Points on a hilly landscape, in no order, each with its height.
From any point a ball rolls to the lowest of the 2 points nearest to it. It stops when none of these is lower. Distance is the straight distance between rows; heights are no part of it.
J_301: [ 99 195 101 153 147 106 131 168 106 102 162 114 178 101 109  82 157 143
 122 100 133 123 121 103  60 143 167 164  88 123 125  93 112 158 157 108
 175 129 114  93 137 104 162 154 116 185 136 130  91 160 140 212 195 137
 134 161 116 121 142  89 120]  height 133
J_503: [118  96 162 152 168 156 138 189 148 152  95 110 187 103 101 191  83 111
 128 118 139 142 149 119  78 186  80 138 133  85 113 142 127  70  95 142
 112 145 160 138 169 148 159 100 143 121 150 111 131 109  71 108  98 117
 187 121 102 151 134 199 191]  height 384
J_268: [ 94 171 178 199 149  90  94 108 113 104 130 133 208 129  99 123 121 148
 118 134 157 127 131 159 144 181 104 131 101  90 112 160 122 163  89 133
 137 118 151  89 128 115 140 146  99 113  78 124 107 148 126 200 134 145
 120 179  15 150 133 133  94]  height 450
J_814: [126 115 170 149 153 135 150 185 127 134  97 135 174 105 118 193 144 148
 140 135 119 120 145 151 108 177  60 134 122  78  95 164 126  84 107 130
  85 126 164 138 136 161 191  84 119 108 154 112 124  75  75 115  92 133
 175 147  87 133 127 197 147]  height 337
J_942: [119 112 194 133 108 101 112  62 132 152 103 169 120 158 150 124  89  92
 107 152 133 139 136 170 198 117 109  96 134  94 143 153 151 120  96 143
 125 111 146 139 112 145  68 135 107  77  83 135 151 136 139  79  80 138
  72 124  80 155 134 145  94]  height 524
J_244: [143 145 148 140  64 110 116  69 102 118 113 170 113 171 157 113 129 111
  99 144 132 114 116 167 195  74 159 104 139 126 124 136 150 149 127 122
 120 145  99 113  77 135  57 149 110  82  90 179 164 160 203  98 116 110
  57  90 101 176 117 144  72]  height 454
J_890: [ 94 143 116 130 202 114 128 163 131 179 127  95 172 107 141 107 100 128
 124 115 137 140 133 111  71 168 112 177 128  88 122 131 122  93 145 170
 163 116 160 155 173 116 174 117 129 156 162  90  91 131  95 143 175 155
 148 179 114 110 123 140 154]  height 436
J_19: [118 137 125 107 130 153 146 140 143  95 106 118 131 126 133 151 145  94
 143 125 144 163 117 104  74 160 150  99 114 179 143 113  97 163 138  97
 106 168 114  89 142 106 115 173 139 160 145  92 127 141 100 173 159 133
 170 113 138 111 141  64 170]  height 555
J_160: [127 113 121 116 140 125 144 132 143 141 108 122 103 101 136 134 108 106
 136 148 116 135 137 110 142 135  88 139 148 114 127 136 149  85 117 158
 137 102 142 195 161 144 146 123 147 136 152  98 125  88  99  65 111 143
 163 133 146  94 117 140 119]  height 238
J_79: [101 135 175 132 141  98 111  76 102 144 130 157 145 130 135  98 117 123
 109 130 125 137 141 163 166 130 114 103  98 103 133 138 159 123 129 125
 120 101 168 128 124 122 110 110  98 116  82 128 140 128 143 141 117 167
 100 180  67 131 136 116 110]  height 383
J_741: [168 108 194  81  61 129 188 125 131 100  69 189 127 126 177 164 182  82
 136 171 103 122 138 146 128 125 124  84 140 126 106 145 130 112 121 113
  58 160 103 114 106 167 113 161 112 120 139 137 168  86 126  60 102  98
 153  55 138 156 140 140 133]  height 225
J_989: [157  82  81  73 144 159 105  95 130 173 169  97  66 160 149  91 122 188
 147 103 125 101 124 144 179  65 172 104 142 171 162 130 129 148 161 109
 115 120 116 124  79 115 110  56 142  81 126 158 147 152 169 125 120 118
  85 123 153 136 115 111 130]  height 336
J_464: [117  95 118 132 165 138 116 126 124 186 150 112 136 140 135 131  73 145
 106  94 144 122 129 114 103 117 155 134 125 102 166 122 122  98 128 128
 150 135 155 129 145 114 116  77 121 106 133 135 139 148 128 121 127 140
  95 139 121 164 145 167 156]  height 527
J_690: [136 182  87 156  77 101 115 128  75 123 193 115 125 149 106  85 111 160
  86  81 124  99 109 107 145  82 195 177 101 136 125  81 138 143 167 116
 179 135  93 126 107 107  98 164  91 135 124 198 125 188 203 156 172 111
  55 129 175 128 130 130  67]  height 418
J_136: [145 107 157  25 131 147 163  93 102 163 109 134 122 138 194  97 165 120
 140  76  98 153 110 140  89 126 149  56 104 164 159 130 115 121 200  93
  72 127 135  90 114 112 116 101  86 139 149 106 142 125 128 147 168 155
 118 151 146 109 120  74 172]  height 612
J_582: [132 129 142 131 134 134 114 110 125  97 122 147 129 123 118 137 155 166
 145 136 120 118 135 161 170 119 107  95 103 134 129 139 137 149 117  83
  90 109 148  99 102 137 138 108 118 136  99 135 137 102 126 133 101 129
 167 155 109 122 131 107 130]  height 385
J_356: [113 105  96 170 148 133  94  97 121 166 166 111 113 119  78 134  69 166
 107 115 143 108 125 123 178 102 135 127 104 104 148  95 168 130 113 117
 161 106 153 147 140 120 110  89 129 122  91 150 140 132 143 127  89 138
  99 166 140 142 143 137 117]  height 489
J_252: [101 115 105 137 195 146  98 100 147 170 134  98 138 133 124 126  83 140
 142 111 165 156 138 126 117 143 118 127 122 129 156 136 107 140 139 154
 145 115 156 131 144  98 127 100 149 119 120  68 106 165  95 166 146 152
 130 163 100 113 134 113 156]  height 386
J_820: [ 89 122 124 134 195 137 115 147 132 176 111  95 180 135 138 120  89 132
 128  98 158 150 131 118  62 175 128 123 119 102 144 138  97 110 137 142
 146 126 147 115 158 103 142  98 148 141 137  80 102 165  85 184 171 149
 148 174  76 131 139 132 179]  height 412
J_364: [139 170  91 135 104 121 108  94 132  79 129 130  80 144 137 110 169 143
 150 146 152 133 101 164 188  84 152 134 149 192 131 167 110 190 127 141
 129 130  81 109  97  99 107 162 158 123 103 118 114 161 164 153 153 118
 127 115 125 108 112  72  86]  height 320
J_47: [139 135 184  60 121 113 178 124  99 137  94 141 158 116 171 113 162  90
 121 100 104 150 117 131  82 140 138  94  87 137 134 116 124 111 185  92
  87 144 127 102 129 127 131 125  94 161 149 122 136 117 111 141 155 153
 139 148 132 115 128  92 149]  height 591
J_586: [107 210 132 200 137  89 132 188 134  62 113 135 206 118  98 125 175 125
 124 150 132 120 121 130  94 158 119 205 132  89  65 152 114 143 102 163
 170 133 109 126 136 140 183 182 142 140 137 121  90 133 118 164 156 117
 150 127  83 127 127 153  94]  height 514
J_990: [122 128 198 131 112 123 155 142 128  95  81 175 168 111 127 156 134 108
 118 153 120 136 144 156 125 158  70 100  96 100  98 145 153  95 102 114
  80 131 162 125 135 173 138 145 112 124 116 135 147  80  80  99  88 131
 183 125  93 138 137 143 148]  height 628
J_147: [128 176 169 173  99  91 138 168 137  76  83 155 177 125 121 136 142  76
 114 182 136 111 131 129 110 144 103 172 163  93  85 162 132 122  90 170
 133 153 103 138 137 151 137 218 148 113 126 117 120 129 126  98 129 112
 133  72 106 156 125 171  98]  height 571
J_566: [131 124 138 146  73 139 142 130 131  70 132 136  76  76  62 149 112  81
 116 156 101 124 143  97 140 130  98 119  99 173 122  47 188 151 102  67
  99 166 132 148 165 160  95 201 109 186 112 155 158  72  93 103  71 112
 164 116 180 115 140 106 154]  height 461
J_467: [119 116 103 169  89 143 103  79 130 111 162 120  70 111  74 125  91 110
 109 118 113 127 142 109 181 114 134 112  96 157 158  60 174 153 104  74
 138 135 130 132 145 129  69 142 114 161  68 161 156 116 125 121  87 124
 132 137 175 119 144  98 133]  height 457
J_781: [155  81 129 136 140 169 118 197 154 161 131 143 162 139 115 171 155 161
 141 125 129 115 129 126 105 134 144 123 171 114 124 177  90  93  86 112
 106 142 122  83 103 149 164  48 139  72 151 125 142 124 130 115  99  95
 120  67 119 185 118 212 163]  height 462
J_896: [107 133  47 138 155 151 108 126 158 155 169  65  80 128 118 117  88 130
 138 121 151 137 122  73 111 113 140 161 158 160 149 109 115 153 140 166
 182 133 114 178 149  83 127 136 182 160 137  98 103 153 125 126 173 129
 141 134 196 101 143  92 128]  height 325
J_262: [163  98  89 158 119 166 102 189 172 140 161 133 144 151 118 158 153 182
 140 122 135  93 118 108 129 100 180 157 181 136 137 162  84 107  79 125
 134 137  79  84  82 140 140  58 165  71 144 139 139 150 161 113 118  90
  89  48 136 192 110 200 130]  height 493
J_937: [145 146 148 118 122 131 130 119 117  87 119 167 143 160 147 127 202 163
 142 138 102 110 124 168 155 107 135 102 120 128 107 171 111 151 123 103
  82 119 114  67  76 141 141 119 125 109 112 142 138 121 154 145 119 106
 139 115  95 140 114 121 112]  height 321
J_129: [120 158 100 186 104 105 109 133 135  85 138 125 111 125  98 131 120 134
 119 161 139 111 113 123 181 110 118 175 155 125 105 131 143 143  95 156
 158 116 124 169 134 127 121 157 154 133 119 133 123 119 151  96 116 122
 135 114 144 122 110 142  59]  height 125
J_404: [120 125 140 135 126 128 129  94 130 104 122 136 104 103 102 131 122 113
 138 130 105 135 145 139 156 140  83  98  85 143 131  97 169 130 114  78
 101 127 157 134 142 128 116 141 111 174  92 135 140  85 102 124  96 142
 161 168 132 107 131  95 149]  height 420
J_947: [166  76 163  73  91 123 187 152 113 149  87 136  99 103 158 144 141  76
 126 150  73 128 127 112 106 150 110 114 158 113 117 119 160  47 144 137
  94 118 128 214 157 175 140 112  95 134 176 160 157  51 125  14  79 110
 144  81 179 108 130 178 123]  height 116
J_174: [137 143 113 126  80 104 122  70  97 134 133 137 106 166 151  96 139 109
 110 122 140 123 102 147 165  75 176 123 130 145 135 120 137 153 163 142
 145 142  97 126  87 100  66 153 106  94 105 165 141 184 192 124 150 125
  42 106 139 148 120 128  69]  height 414
J_836: [114 109 172 126 151 117 137 112 142 162 106 137 123 122 154 140  95 114
 130 155 135 151 139 145 148 155  60 126 152  83 122 153 142  83 104 173
 131 103 164 190 148 139 142 114 143 110 129  92 119  95  87  69  93 153
 142 136 100 102 114 158 121]  height 287
J_61: [118 139  46 112 124 122 123 135 143 135 166  75  67 122 128 100 107 117
 127 130 115 124 118  71 133 111 151 194 166 154 117 101 117 135 148 180
 182 118 104 203 140  93 119 161 162 159 162 130 100 132 150  99 159 119
 116 126 219  89 130 108  92]  height 289
J_424: [100 130 198 168 164 110 106 141 143 132  90 139 205 119 116 165  95 122
 130 137 145 151 147 159 122 195  64 109  98  74 113 158 128 103  80 147
 116 128 179 112 143 138 141 133 126 108 107 101 123 124  75 151  98 146
 167 163  46 147 141 171 154]  height 669
J_229: [ 95 137  95 120 160 144 114 136 131 143 155  83 133 113 114 103 100 124
 134  89 141 153 127  94  68 142 143 130 101 138 161  92 126 146 155 108
 149 137 130 109 163 102 143 135 136 185 133  96 115 155 101 181 182 150
 146 174 147  97 142  72 173]  height 373
J_235: [129 125 154  91 131 152 149 142 115 124 105 142 164 121 131 134 142 101
 134  95 123 149 127 118  58 143 144  98  91 151 137 107 111 135 154  81
  94 160 128  77 132 123 132 135 113 162 148 108 133 134 107 165 162 137
 154 129 136 134 144  86 180]  height 572
J_838: [159  81 184  66  70 145 183 104 133 122  67 177  83 123 170 153 128  55
 136 177 113 135 140 134 146 126  93  69 138 143 130 124 144  91 120 118
  59 150 123 154 131 171  96 166 109 127 143 135 179  76 106  41  72 111
 153  74 152 130 137 145 142]  height 117
J_394: [139 143 170 142  74 100 126  75 113 117 105 168 120 160 160 119 116 101
 110 179 132 121 127 162 202  97 120 112 146  95 110 147 150 134 113 159
 128 113 121 151 106 147  79 160 117  81  87 153 150 136 177  74  93 130
  79 103 101 150 117 148  57]  height 492
J_964: [138 141  52 104 123 105 129 146 125 147 186  92  68 144 141  83 152 149
 122 123 105 109 109  96 142  98 179 192 159 145 102 120 104 139 182 176
 171 110  85 190 118  99 123 131 143 127 179 160  97 150 185  98 177 115
  75 120 198  98 100 130  79]  height 235
J_169: [145 138 114 133 118 114 103  77 157  99 111 141  84 158 156 123 150 149
 153 175 160 134 113 178 199  86 121 116 172 153 133 193 107 178 111 161
 119 119  91 120  83 117 106 147 162  99  86 106 117 150 156 130 130 121
 118 101 103 123 114 100  99]  height 255
J_515: [137 139 129 139 100 110 141 121 118 102 138 143 100 122 117 118 142 128
 109 152 101 104 128 123 159 103 134 157 131 109  90 114 164 131 127 128
 135 111 126 187 129 149 133 154 124 139 130 171 130  84 161  79 123 116
 123 121 172 112 117 140  77]  height 196
J_421: [124 103 128 138 154 136 129 124 114 180 153 130 130 126 119 123  88 141
 105 111 114 111 130 134 150 114 124 131 119  77 131 101 163  92 140 121
 150 100 169 159 140 137 144  73 111 120 117 146 135 109 139 107 104 149
 100 163 128 133 126 155 129]  height 507
J_493: [137 172 105 131  63 107 135 146  97  95 187 118 132 137 109 100 112 121
  86  96 117 113 116  87  94 105 195 158 108 142 134  54 121 157 161  80
 173 171  95 114 115 119  92 197  97 165 132 186 138 170 171 173 173 117
  86  98 192 138 151 110 106]  height 382
J_232: [158 102 126  79 104 120 148  90 112 149 141 133  59 151 164 101 164 141
 129 139  93 114 120 139 184  84 161 111 146 131 111 118 141 138 172 142
 121 101 119 182 102 134 105 113 117 106 137 164 139 108 180  66 116 114
  82 118 151  99 101 127  80]  height 222
J_759: [115  95  88 111 133 131 138 122 138 163 129  85  83 100 139 116  75  86
 136 141 111 138 132  91 111 142 106 157 147 131 139  97 152 100 141 164
 152 120 139 208 186 123 128 146 146 178 168 114 122 102 113  74 115 139
 150 139 200  88 124 115 139]  height 281
J_58: [121  74 128  79 170 158 113  59 136 198 117 120  92 155 178  88  96 130
 144 100 158 152 122 152 137 122 126  70 130 145 188 154 118 125 167 144
 108 115 151 127 116 101  88  77 135  87 112  81 140 156 114 140 142 154
 101 149 106 125 129 111 166]  height 599
J_475: [121 105 128 141 104 156 116  92 132 100 142 144  70  99  85 143 106  93
 124 139 110 130 149 125 170 129  87  97  88 169 155  54 186 145  95  66
 101 144 141 131 149 142  80 153 103 170  84 141 162  87 102  93  62 124
 153 150 167 116 138 101 158]  height 441
J_679: [135 141 107 160 145 131  99 115 179  68 110 137 101 139 117 163 150 153
 166 172 158 129 121 160 202 116  92 133 157 149 108 192 114 170  77 165
 117 114 111 125 110 135 135 139 185 107  96  95 102 116 135 128 104 107
 175 108  95 115 113 120 106]  height 149
J_294: [123 113 113 117 198 162 126 189 143 162 127 107 166 121 142 159 142 186
 153  93 133 134 133 121  78 159 106 140 139 121 128 164  86  89 134 131
 121 112 130 112 141 123 185  54 153 118 177  85  96 122  91 158 157 141
 153 156 118 122  95 155 185]  height 488
J_55: [ 98 152 163 164 135  98  97  80 101 144 131 154 178 136 122 100 118 132
 101 122 152 128 130 168 162 142 132 123  91  96 131 148 139 143 118 128
 138 113 157  83 113 110 104 122  93 108  77 123 129 154 144 183 121 148
  81 168  32 159 132 132  95]  height 416
J_951: [104 111  72 149 171 147  94 104 147 169 160  89 100 139 110 111  71 149
 136 118 163 135 128 107 142 108 130 135 153 136 156 116 119 146 123 166
 179 117 138 163 143  91 121  92 172 118 112 103 114 159 121 141 134 144
 116 153 140 124 143 121 140]  height 358
J_365: [117 128 132 144 194 130 139 195 131 150 120 102 179  99 120 165 128 162
 127 102 126 127 137 125  72 184  94 157 124  93 104 144 106  87 125 140
 135 113 161 126 158 138 197  85 133 148 169 100  92 115  82 161 144 145
 184 181 117 112 122 156 172]  height 460
J_117: [ 98 194 123 153  86  98 135 150 146  60 105 127 127  90  93 126 144  64
 129 150 138 146 118  88  87 175 121 153 111 155 120  81 135 165 131 132
 157 170 128 119 172 109 123 249 127 209 119  99 104 131 103 181 152 142
 167 130 137  80 139  75 118]  height 515
J_778: [133 100 121  97 149 144 134 136 141 172 137 124 148 141 147 123 111 127
 112 112 130 128 121 114  93 112 151 115 135 123 144 132 106 101 146 126
 147 152 114 116 119 126 125  91 136 101 151 125 142 169 136 130 151 126
  89 102 133 162 136 143 152]  height 547
J_499: [124 141  67 187 133 132  77 111 100 125 185  98 144 147  67 139  99 203
 130  63 188  99 128 131 153  99 186 130 107 141 163 111 114 173 112  96
 151 125 117  53 107 103 128 101 117 110  86 160 126 203 160 198 120 109
 101 142  96 170 146 109 128]  height 459
J_83: [128 142  90 215 126 120  88 130 165  81 138 122 103 120  79 164 117 168
 153 173 171 118 118 132 191 114  97 175 169 128 114 169 125 157  68 169
 158 116 118 152 126 120 138 144 193 102  95 113 111 127 141 113  97 104
 155 116 110 135 111 159  80]  height 28
J_666: [112  81 154  47 169 152 134  81 116 209  97 110 133 144 190  95 102 105
 145  78 148 166 131 146  95 141 121  62 116 149 186 141 113 108 181 140
  90 111 154 119 135 105  94  84 110 110 131  64 136 168  95 150 169 164
 110 155 111 120 118  93 182]  height 614
J_100: [163 122  97  91  96  99 159 110 113 131 155 113  54 164 170  96 191 144
 127 139  91 109 106 128 178  91 188 160 157 140  90 132 119 130 181 162
 146  95  95 193 104 122 114 126 123 100 168 174 112 123 197  71 138 107
  55 111 180  92  87 131  62]  height 150
J_489: [161  83  76  98 134 191 111 144 166 150 151 111  85 153 139 148 146 188
 157 113 136 124 135 138 144  83 171 113 175 182 168 156  93 142 119 111
 107 144  91  78  70 133 128  61 171  68 133 136 141 156 148 136 121  95
 122  56 157 155 127 129 167]  height 417
J_619: [136 106 106  93 184 164 129 162 146 184 131 125 157 139 157 133 142 157
 134 103 141 125 125 115  81 135 140 133 163 126 137 159  82  90 131 152
 147 135 105 103 127 124 163  61 151  92 177 100 115 151 110 140 152 131
 109 101 123 140 107 170 160]  height 525
J_430: [156 127 132 102  62 122 156 164 114  92 137 142 117 113 127 134 141 102
 102 139  89 110 128  87 104 104 154 138 119 151 114  79 150 131 144 100
 127 160 104 139 126 148 123 175 100 155 164 171 152 107 155 111 135 117
 129  84 202 131 142 124 118]  height 300
J_210: [150  79 152   4 146 160 148  82 101 205  92 123 116 165 214  91 165 120
 140  72 121 148 122 171  97 119 132  50 123 159 179 158 109 102 206 121
  69 105 133  97  95 121 104  74  99  98 160 101 147 144 124 146 173 151
  87 151 129 119 104  95 170]  height 634
J_363: [148  90 140  99 107 118 166 138 129 133  86 133  84  93 144 139 118  75
 137 172 100 132 139 110 129 152  90 133 149 133 116 111 163  75 111 151
 111 122 133 204 174 154 136 151 127 140 164 132 145  69 112  28  90 114
 151  97 181 100 119 145 113]  height 181
J_839: [133 161  80 182 110 114 105 109  85 126 182 126 135 144  81 117  97 181
  98  85 154  98 118 117 154  74 183 162 107 129 136 104 131 155 132 107
 173 128 111  88 101 111 106 112 105 121 100 184 129 182 172 168 135 111
  72 141 141 157 133 129  88]  height 452
J_625: [132 113 119 141  78 143 142 141 145  78 124 114  82 104  91 149 106  84
 123 170 111 131 136  73 113 130 108 137 140 172 126  76 151 135  98 117
 136 172 114 163 165 141 110 198 143 187 141 144 151  92 110  98 107 114
 172  99 207 115 150 117 140]  height 480
J_34: [131 152 202 152 101 101 158 139 134  66  73 163 170 114 130 154 149  61
 129 180 120 132 136 152 129 159  74 133 141  94  87 153 146 110  90 155
  87 142 123 144 136 169 134 202 120 113 125 112 130  95  96  96 102 121
 168  98  87 142 131 148 121]  height 602
J_326: [ 98 175 146 144 168 105 121 149  97 126 144 115 213 117 122  95 158 135
 119  92 129 135 132 123  61 171 155 145  76 104 120 121 114 141 147 115
 145 116 147  76 138  89 160 120  95 162 127 114  95 157 130 227 198 149
 127 179  60 121 151  97 134]  height 190
J_328: [137  86 142 146 150 163 130 207 156 148 103 121 171 119 117 187 119 126
 137 131 144 134 136 114  80 159 121 121 159 117 128 145  93  82  81 118
 110 155 123 118 128 149 157  82 151  97 149 119 152 122 101 102 109  93
 158  61 114 169 135 202 179]  height 422
J_249: [179  87  79 116 113 185 114 195 184 139 155 114 102 142 127 156 156 154
 159 129 125 120 120 101  99  97 178 139 193 181 142 156  81 113  93 112
 120 157  59  89  89 131 133  66 174  73 156 152 139 144 137 117 132  88
 116  22 171 171 128 167 157]  height 456
J_747: [152 164 135 136  56 106 150 159 117  64 132 161 126 111 107 130 163 114
 116 153  98  96 119 112 130 101 135 161 130 132  83  86 163 144 123 110
 127 134 105 144 128 156 136 182 104 161 132 190 142  85 154  99 129 102
 127 103 171 135 121 131  76]  height 252
J_375: [120 133 189 147 143 120 121 120 144  96  95 147 150 115 126 152 126 127
 144 152 131 143 150 177 155 166  49 107 103 100  96 171 141 112  99 138
  92 105 170 133 130 150 144 138 127 109 107 100 114  82  76 124  82 145
 183 165  59 111 119 136 132]  height 649
J_561: [119 110  74 159 129 141  88  84 136 161 170  90  75 125  82 120  52 136
 113  99 134 122 138  99 173  97 136 124 114 147 172  73 162 145 112  98
 162 126 145 142 143 116  85 101 133 138  96 155 143 144 140 115  90 129
 107 146 174 132 143 107 149]  height 474
J_81: [104 130 187 182 152 117 110 153 128 124 107 147 216 145 105 179 113 123
 108 142 139 123 147 147 106 164 105 120 119  64 107 153 130 118  77 138
 129 142 154 100 124 151 139 131 121  94 110 124 142 137 113 150 104 118
 139 125  42 180 150 196 144]  height 685
J_207: [124 162 100 152 162 104 139 174 127  93 152 131 148 108 122 118 172 167
 143 150 116 119 120 135 132 133 103 190 144 108  85 152 119 121 137 171
 144  80 128 156 143 136 195 122 156 143 170 106  87  90 117 134 146 141
 165 169 124  92 108 126  99]  height 32
J_64: [111 121  96 153 170 155  68 108 113 132 158 104 156 135  87 126  99 164
 143  53 150 129 146 129  96 145 168  96  75 137 172 101 102 173 134  77
 122 142 158  54 138 100 120  92 125 134  82 124 138 173 122 227 133 132
 118 173  81 146 163  87 181]  height 415
J_682: [113 114 193 110 135  99 128  77 113 178 110 152 138 135 165 102 110 114
 124 144 125 146 134 170 164 148  68 107 114  75 128 166 151  90 136 162
 134  74 181 167 131 124 128 106  99  96  98 106 127 104  95 105 111 166
 110 176  62 118 120 138 110]  height 341
J_447: [127 212 145 201  82  92 131 175 126  46 106 151 187 131 100 149 162 112
 107 160 136 108 118 122 115 135 117 189 145 101  73 147 123 158  83 154
 160 147  86 114 123 142 141 218 139 130 120 149 110 143 147 138 150 110
 131  94 114 147 118 167  69]  height 541
J_437: [164 129 192  63  72 125 173 113 113  98  71 200 134 160 176 155 216 109
 135 168 102 127 130 175 151 108 105  74 132 140 102 166 113 138 135  98
  36 147 110  70  61 159 121 143 100 122 118 149 154  94 136 103 106 101
 139  83  94 151 118 122 125]  height 148
J_745: [130 178  86 144 108 107 113  92 122 108 144 121 103 154 130  95 136 128
 128 126 148 121  96 136 167  83 160 148 144 161 126 149 115 170 146 155
 161 133  88 126 103 100  96 159 143 120 107 138 107 174 181 140 168 131
  84 117 142 130 111 108  72]  height 369
J_570: [137 124 159 149 160 120 143 170 124 147 129 153 169 115 132 162 162 180
 134 150 120 112 133 154 141 136  84 151 150  69  94 176 126  88 110 152
 125  94 147 130 113 158 186  69 132  99 153 129 117  84 117 104  98 133
 121 133  84 133 108 197 112]  height 262
J_164: [123 120  78 162 147 152  68  97 120 122 158 104 138 144  67 152  88 185
 148  74 166 116 148 136 150 119 183  98  95 148 171 105 119 185 109  64
 120 137 144  38 114 113 113  85 122 107  67 141 144 183 138 202 104 111
 128 156 101 162 158  96 166]  height 435
J_640: [112 182  94 158 141 110 143 173 143  74 123 119 133 100 110 124 159 120
 129 145 123 119 113 102 107 138 117 189 136 141  94 135 113 148 128 157
 159 117 107 143 152 128 181 170 164 163 162 107  88 111 118 138 156 123
 175 138 159  92 111 109 105]  height 129
J_94: [122  86 167  78 132 142 109  44 132 157  95 146  99 162 183 107 103 117
 134 127 155 156 138 188 171 125  99  51 126 134 174 169 122 120 127 143
  94 108 147 116  93 118  77  98 122  85  82  95 144 154 131 121 109 140
  92 132  72 143 131 111 143]  height 577
J_359: [117 123  89  76 159 145 148 150 123 186 146  77 128 117 150  96  88 102
 123  91 127 162 120  73  43 151 156 125 123 155 171  86 116 109 179 127
 148 144 123 143 182 102 135 128 131 184 179 101 113 146  94 138 189 147
 142 146 190  97 142  79 184]  height 344
J_238: [ 99 192 101 134 148  96 154 178 122  94 144 118 153  84 113  96 172 133
 122 118 104 129 110 108  77 144 137 191 103 126 106 104 124 146 156 126
 163 103 116 129 161 113 177 168 124 200 162 111  70 123 119 179 190 148
 165 174 142  80 126  79 112]  height 64
J_766: [109 148 112 145  86 122 145 151 152  65 104 120  98  75  76 138 113  55
 130 172 122 145 129  75  98 159  95 162 130 160 117  72 157 147 115 127
 148 165 130 164 191 142 133 248 141 209 138 112 115 103  89 129 116 128
 182 126 179  91 141  96 133]  height 498
J_92: [121  90 101  86 152 160 147 144 133 183 135  81 101 104 148 120  79 107
 127 107 113 138 133  83  71 140 135 122 139 129 151  93 117  92 151 125
 137 130 135 163 171 127 143 106 138 160 174 117 126 128 102 107 154 136
 147 138 203 109 128 117 172]  height 316
J_692: [113 161 158 135  98 118 151 136 135  68  92 146 156 110 119 151 154  67
 129 154 137 157 124 106  67 168 137 113 104 145 116 107 123 160 123 112
 127 168 114 101 155 121 123 213 128 183 134  99 125 133 100 180 146 139
 156 122 120 116 142  89 147]  height 534
J_727: [172  64 161  56  85 150 177 117 126 158  97 150  77 128 164 142 129  94
 126 136  87 127 142 123 122 121 129  82 140 130 138 102 149  79 145 100
  79 140 126 171 132 160 112 114 100 125 161 169 179  74 136  33  83 107
 136  79 197 122 132 161 142]  height 187
J_851: [153  85  79  85 153 173 120 126 150 157 143 104  84 156 150 107 143 184
 154 107 139 126 124 134 137  89 161 111 150 174 160 145 104 145 148 116
 121 121 111  98  91 110 134  70 158  87 134 120 131 152 136 140 144 125
 129 116 159 126 126 103 161]  height 379
J_275: [143 166 117  82  90 108 168 163 104 100 180 122 125 116 127 109 147 118
  98 102 100 124 120  86  68 111 187 148 108 148 119  62 119 144 169  81
 148 161  96 114 126 121 131 164 100 180 173 174 125 139 152 158 175 121
 110 105 202 124 146  90 127]  height 347
J_220: [154  84 108 106 123 137 109  80 108 164 161 126  60 167 138 105 129 182
 135 124 117  99 119 148 203  60 160 107 137 136 147 128 142 129 161 129
 127  97 136 143  88 125 108  68 119  79 116 160 143 126 183  92  91 112
  72 131 136 133 111 127 101]  height 288
J_451: [138  89 191  84 114 129 121  45 117 172 105 166  93 161 180 114 113 111
 119 132 122 140 141 181 192 104 110  60 117 111 160 141 154 110 137 124
 101 110 168 122  86 138  70  95  91  81  82 137 155 129 150  90  75 133
  77 136  84 141 135 133 127]  height 553
J_367: [143 143 132 126 164 102 153 185 108 118 151 150 160 112 139 127 209 194
 140 154  89 103 131 147 128 150  99 174 156  87  73 182 113  98 143 163
 133  70 137 139 132 158 214  72 124 125 171 138  78  68 121 122 126 144
 135 158  95  94  91 164  90]  height 157
J_548: [104 141 102 136 146 151  94 120 118 117 158  94 139 137  95 108 108 140
 149  69 152 146 131  97  71 145 179 101  82 163 171  82 107 182 149  82
 135 156 136  76 133  93 119 123 120 167  97 108 137 178 111 222 167 136
 132 152 126 120 166  72 182]  height 396
J_796: [110 177 161 208 143  80 113 169 131  85 116 144 201 125  98 146 143 136
 122 159 136 124 133 155 136 171  99 162 119  74  65 172 126 141  86 155
 143 125 141 122 122 133 173 160 132 120 117 126 100 111 121 171 124 141
 150 154  41 143 125 159  86]  height 486

Two balls start at each pair of points below. Name the first point that both come to, or write none.
J_365, J_328 -> none
J_424, J_942 -> none
J_262, J_619 -> J_100

For each start below, name the point where the ball stops.
J_586 -> J_947
J_778 -> J_100
J_690 -> J_83
J_244 -> J_83
J_499 -> J_947

Call two points neighbours if one is among the 2 nearest of the other. Go from one point of each pair to the other, from neighbour to neighbour, staying as low as possible. Name the highest point that can't be avoided.
J_238, J_947 -> J_778
J_207, J_100 -> J_820
J_838, J_437 -> J_741
J_207, J_238 -> J_640
J_437, J_83 -> J_499
J_838, J_947 -> J_727
